A landscape with many valleys, sampled at points; each row gives a point and its height.
From any point a ball rolls to the lowest of the 2 points nearest to it. It stops when none of these is lower. Distance is the straight distance between rows; heights are no part of it.
Z567 h=53.2: [-10 -25 -28  50  25 -36  21  -7  16  -1 -33   4 -28 -14  -7  30   4 -13
  13  23  18 -22]
Z139 h=39.0: [ 18  11 -26  10  -1 -13   3  21   6 -23  34  21  28   3  15 -21 -14  37
 -26  16 -17   7]
Z105 h=20.2: [-13  12 -27  26 -14  -7   7   1   0 -15 -22   9 -25 -19 -42  15  23  13
  24  22   0 -17]
Z30 h=23.6: [ -5  14  33 -19  29  20 -15 -25 -27  -4  -6  -7  12   2 -33 -16   7  28
   0 -17  18   5]
Z557 h=66.2: [-17  31  26 -14   7  19 -18   3   5  46  25  45  46  21  10 -14   5  17
 -22  21 -18  10]
Z424 h=46.2: [ -2  -2 -29  -9   3 -26  19  -2  24  19 -27  -4 -41 -23   2  18  19 -10
   0   2  -7 -14]
Z211 h=55.1: [ 28 -42   2   5   7  35  21  14  28   2  -1  -6  -8  -7  29  13 -11 -34
 -29   4   1  -5]
Z146 h=44.1: [ 29   5 -32 -27 -19  12   4  14  16  -8  -7  -3   1  -3  30 -24  -2   8
 -54  20  23  12]
Z600 h=30.6: [ -3  31   5 -39  -9  12 -19  -1  -3   2  26  16  37 -13  -1   2  -9  -2
   5 -22 -26  29]
Z932 h=24.7: [ -4  23  29 -58 -22  16 -27  -6  -3  -9   3  -6   9 -24   7   8   1 -19
   2 -34 -30   6]
Z133 h=34.5: [ 18   6 -30  33   0 -14  24  21  14  -5  49   7  -6   9   9  -6 -12  -1
  -9  21  14  31]
Z266 h=34.0: [ -7 -10  12  -7 -28   6  -1  26   8 -24 -20  18   9 -12  38 -10   2  20
 -20   7  -1 -17]
Z673 h=16.5: [ -7  16  32 -29  31   3   2 -26  -4   6   3  15  22   1  10 -11  17  23
 -29 -13  30  -2]
Z986 h=50.3: [-10  -1  12   9  -6  -5  14  13 -12   7  15 -16 -28  13 -29  -5  -2  -6
  47 -12 -40 -11]
Z166 h=80.7: [  6  23 -10 -17  -5   2  40  17   7  -7  42 -10   7  -8 -12 -10  13  13
  10 -13 -11  14]
Z403 h=25.3: [-11  19 -19  24  -8  12  21  -2  -2  -5  25  15  -8   1 -30   8  17   3
  14  26  19   6]
Z364 h=28.7: [ -2  10  21  -3  -7  18 -20   6 -34 -10  -9 -23   9  11 -28 -14  -7  37
  -1  -6  -7   2]
Z745 h=8.5: [  8  15   4  -9  -8  22 -84   4 -29  10 -10  -3   5  14  -1  -1 -34  -7
  -9 -21  -8  23]
Z941 h=71.4: [ -8   2  25  -3  18  14  -5  16  22  25  43  37  -2  16  34  -6   8  -1
 -19 -13 -13  12]
Z31 h=33.7: [  1  -2 -48   4 -23 -21  25   5  10   4 -24 -16  -9   8  -6 -17   2 -19
  10  20  -8 -39]
Z960 h=30.7: [ 30   3 -48  23 -12   1  13  21   8 -29  31 -17   1  11 -15  -5 -27  -1
  -4  14  -8   2]
Z680 h=21.5: [ 12 -11 -12  -3  21 -24  18  -4   7 -42 -14 -14 -11 -23   3  -2  -3  -6
   9 -32   5 -34]
Z131 h=35.3: [ 11  -1   3 -28   1  30 -15  -4  -8  48   5 -14 -10  17  12  -4 -20 -33
  -4  -7   1  24]
Z958 h=38.9: [  5 -16  -9   6 -13 -23  32  18  20 -23  15  25  10 -10  37  -9   3  32
 -17  17 -23  -2]
Z15 h=23.0: [ -3   6 -13  -8 -13  14 -49 -27 -20  -7 -31  11 -12  24 -16 -24   0   6
  -6  10   8 -37]
Z816 h=44.8: [  8 -27   7  30 -23  -1 -21  48 -15  -5 -47 -57 -17  22   9 -16 -25  16
  -9   3  14  -5]
Z128 h=13.6: [ 15 -17  -6   3  -3  16 -49  -6 -18  -3 -26   5 -12  -2  12  20 -32   1
 -25  -1  -8   8]
Z371 h=20.0: [-15   2  -7   1 -13  13 -30 -25 -11 -18 -31  27 -12   1 -25 -19  25 -10
  27  -3  25 -27]
Z843 h=41.2: [ 29 -31 -13  31 -10  -6  14  40   4   0 -13 -46  -7  25  10 -23 -24  21
 -23  28   0  -6]
Z689 h=68.8: [ -3  24  20 -23   3   8 -45  10   5  25  19  40  22  18  30 -15 -15   4
 -22  -5 -21   0]
Z385 h=24.8: [  0   9  31 -27  25   2 -23  -8 -13  14   3  -8  13 -11   8   3  -5  -4
  15 -39  20  47]
Z228 h=28.4: [-28 -17  53  -2 -12  12 -13 -13 -13 -11 -25  30   8   9  14 -20  29  -4
  32 -24  25  -7]
Z345 h=42.8: [ 22  -4  -5  15  20   7 -25  12  -7  15  33  -7 -17  -2  -7  25 -37  -6
   5  -9 -36  39]
Z946 h=37.2: [ 17  27  -9   2  20 -10 -35  19  -6  -3  27  17  40  12   7 -18 -31  39
 -28  -1  -2  23]
Z993 h=78.3: [ 22   3  -7   2   7   3  43  19  24   6  37 -27 -23  -1 -21   5   3 -14
   6   1 -22  -3]
Z465 h=86.5: [-25  -9  12   3  14 -16  26 -23  19   5  10  25  -9 -24   6  38  43  10
   6 -13   3  24]
Z963 h=15.4: [ -9 -34   2   6  17 -18  26  -8  18 -22  -6   5  -8  -9   5  13   3 -37
  38 -29  -8 -35]
Z224 h=82.4: [-11   8  11   1  38 -28  25 -29  27  25  40  17   5 -13  14  40  38  24
 -31  -1  -3  42]
Z804 h=31.4: [ -4  -4  18 -19   1  15  18  -3  -5  21   3  -7  -1   6   5  -2   7 -13
   6 -13   4  19]
Z846 h=23.9: [-20   6  25   0  16  -3 -19 -26  -4 -15 -11  46   7 -10   2  -5  36  34
  -2  -3  22  -2]
Z579 h=39.1: [ -4   0 -32   1  -9 -31   6   2 -12   1 -45 -48 -38  -6 -28  -5   4  -5
  30  -9  24  -4]
Z548 h=58.4: [ -6  19  41 -17   3   3   1  24 -16  14  21   1  42   8   7 -25  -8  35
   2  -9 -22  15]
Z882 h=59.1: [-10 -28  16  15 -11  -6  -6  13  -5 -39 -64 -20   4  -7  18 -10  -2  -5
   3  -1  28 -47]
Z307 h=46.8: [  3   5  -7  19   6   4  -4  -1  -7   2  41   8 -16   9 -28  18 -18 -13
  22   3 -35  -1]
Z60 h=54.2: [-15  19  28 -15  -6   8   0   7 -20  10  34   2  13  12 -30 -18   3  16
  37 -15 -41   7]
Z525 h=23.7: [ -9  21  22 -26 -24  -6 -45 -22 -17  -7 -22  10  -8 -17 -20 -13  22   1
  48 -28  -2  33]
Z901 h=26.2: [ -3   6 -11 -17 -31 -13 -36 -12 -16 -23 -49 -16 -12  10   2 -26  -5  -1
  -2  -4  -6 -54]
Z929 h=57.3: [ 25 -49  -8  33  13  25  18  23  18 -12 -15 -30  -6   2   9  17 -31 -36
  -2   8  -1 -21]
Z96 h=35.9: [  6  35   0 -23  13   8   0  12  27  13  49  27  56 -13   7   3   3   9
 -17 -10 -20  35]
Z458 h=25.8: [ -6 -25  -3  44   9 -11  18 -34 -19   2  12   8 -12   9 -25  30  -9 -34
  42  18  12   2]
Z977 h=33.2: [ -3  35   4  -8   6  19 -36   7 -10 -14  -1  31  42   1  -1 -21  -5  44
 -33  13  17   4]
Z560 h=32.3: [ -8  -2 -12  66   8 -14  19  12   3   6  12 -30 -29  12 -43  17  -8 -34
  35  34  23 -24]
Z37 h=34.9: [ 11  27 -13 -16  26   3  11 -10  35  18  51  32  30  -2  12   2  13   7
 -42   4  16  29]
Z838 h=18.2: [  7  -5 -30  29   8  12 -30  -6  -9 -21 -15  14 -20  -2 -23  17 -16  -1
  -6   7   9  -7]
Z26 h=18.0: [ -8  17  37 -10   8 -18 -51 -16 -26  -2  -7  17  18   0  -6 -19  -2  10
  39 -38   9  41]
Z471 h=30.1: [  6  21  -9  -4  15  22  23 -15  -1  23  32  12  11  10 -16  -1   6   3
 -24  23  25  20]
Z978 h=36.8: [  9  13 -53  23 -22  -9  20  -1  10  17   4 -10 -21   7 -27   9  -4 -20
  -5  52 -12 -34]
Z934 h=14.7: [  0   5 -18  10  -8  -4 -33 -16 -12 -34 -32  21 -16 -22 -31  16   3  24
   9   4 -15 -18]
Z844 h=23.5: [-18  11  -7 -10 -23   4 -15 -33 -11   5 -21  20 -23  -7 -27  -9  35 -16
  43 -15  28  16]
Z511 h=62.8: [ -6  31  13  -6  -6   8  13  15  -8  40  45  11  39  17 -10 -13  -2  22
  -5  28 -26  28]
Z926 h=49.9: [-11  -1 -36  25  16 -54  38  -3  39  11 -12  -1 -42 -29  -3  33  32 -17
   6  16  11  -9]
Z251 h=23.8: [-22   7  34  -9 -13   3 -22   5  -9 -20  -1  28  19   1  21 -19  15  -5
  31 -35  33  32]
Z813 h=29.2: [ -9   7  26  -2  -9  12 -29   0 -18 -40 -18  33  26 -15  13 -11  -4  35
 -11   0  10  -2]
Z286 h=67.5: [-14 -29  16 -11   0 -10  41  -5  31  -1 -16   1   4 -19  30  21  29  -5
  -7  -8 -19 -32]
Z908 h=35.6: [ -9   3 -20  32  -2  -3  11  13 -10  13 -27 -36 -43   5 -52   9  10 -20
  40  19  37 -10]
Z39 h=38.8: [ 22   5  12  -5  27  26 -32  12   1  38  26  -3   7   9   9  10 -36 -19
 -16 -12  -9  48]
Z383 h=41.3: [ 14   8 -12 -19  -6   0   5   1 -12   5 -11 -10  19  12  17 -30 -17  32
 -37  21  18  -1]
Z89 h=34.7: [  4   0 -29  35 -13   1  -1  -4 -25 -10   8 -13  -1  34 -38  -8 -17  11
   2  34  -8 -26]
Z587 h=26.6: [ 19  -6 -18  -5   2  -9   7   7  -3 -30  12 -14   5   6   9 -15 -25   2
  -6 -16   4 -10]
Z526 h=30.2: [ -2  -2 -34 -18 -21 -34   8  -4   0 -15 -42 -12  -1  -5  19 -28  -3   8
  -8  15  -9 -55]
Z864 h=71.8: [ -8 -29   3   6   4 -15  72  -4  32  12  17 -11  -1 -17   8  34  28 -17
   9   9 -35 -10]
Z486 h=59.2: [ 20 -43 -26  49  -3  15  28   9  -3  -6  -1 -37   1  28 -11   9 -37 -32
   3  33  13 -18]
Z84 h=12.5: [ 12   2  22 -19 -13  17 -65  -1 -28 -20 -19 -41 -10   7 -14  -1 -35 -10
 -10 -39 -17  -8]
Z256 h=47.0: [ 15   9 -12 -36 -24  11   2  16  13 -13   6   4  31 -16  50 -10 -13 -10
 -30  -5  14  30]
Z199 h=75.4: [ 15 -17   5   1  18 -13  35  -5  12  23  18 -13 -23 -16   1  28   0  -9
   5   3 -44  12]
Z376 h=78.0: [-24  18  23 -23  16 -17   0  -9  27  30  27  35   1  -3  25   8  51  29
 -29 -14  -8  27]
Z177 h=37.3: [  4   4 -51  38 -42  -9  -9  -7 -23  15   7 -13 -12  30 -34  10 -21 -12
   4  53  -9  -5]
Z318 h=62.7: [-22 -29  31  -8  -2 -15  21  -4  13 -27 -57  -4  10 -23  30   2  16 -13
   8  -7  10 -49]
Z776 h=36.0: [-31 -20  60 -20  -1   6  21 -12   7  -5  -9   5  14  -7  37   3  38   1
   1 -26  19   0]
Z306 h=45.1: [-10   2  61 -35   0  23   4 -13   6  -9 -18   0  24 -31  40  14  19   6
 -41 -12  17  12]
Z156 h=51.8: [ 12 -26  27 -26   2  35  30   4  17   9 -10 -12  12 -16  35  16   4 -15
 -40  -1  11  12]
Z362 h=37.7: [ 18  -1 -25  13 -12  -1  17   7 -20   9  -3 -36  -1  29 -15 -19 -11  23
 -14  37  11  -3]
Z905 h=42.6: [  9   2 -34 -20 -10 -15   3  -4  -7  28 -26 -30 -38  -8   3   3   2  -6
   3  -3  13  20]
Z900 h=21.2: [ -4 -36  -1   9  24   0  29 -42  -3   7   8   7   1  10   9  22  -9 -36
  16  -9  -4  -9]
Z382 h=18.8: [ 12   9  -4 -43  -5  16 -23 -12 -12  -7  -6 -22  -6  -9  -8   4 -17 -24
   6 -35 -25 -11]
Z705 h=56.1: [ -9 -38 -13  39  11 -16  -1  14  -3  -8 -58 -22 -13  -4  -5   5 -12  -8
  17  13  15 -28]
Z124 h=29.1: [-18  -8   8  49  18 -17  38 -23  -8  10  20 -11 -21  20 -35  12  12 -41
  46  19  24 -30]
Z119 h=74.2: [-11   6  25 -24  10  -5  -6   8  30   9  25  24 -14 -12  34  10  26  -1
  -8 -35 -18   3]

For each start below, name the point where the ball stops.
Z465 -> Z26
Z224 -> Z26
Z882 -> Z963
Z978 -> Z371
Z929 -> Z26
Z96 -> Z745
Z60 -> Z26
Z579 -> Z963
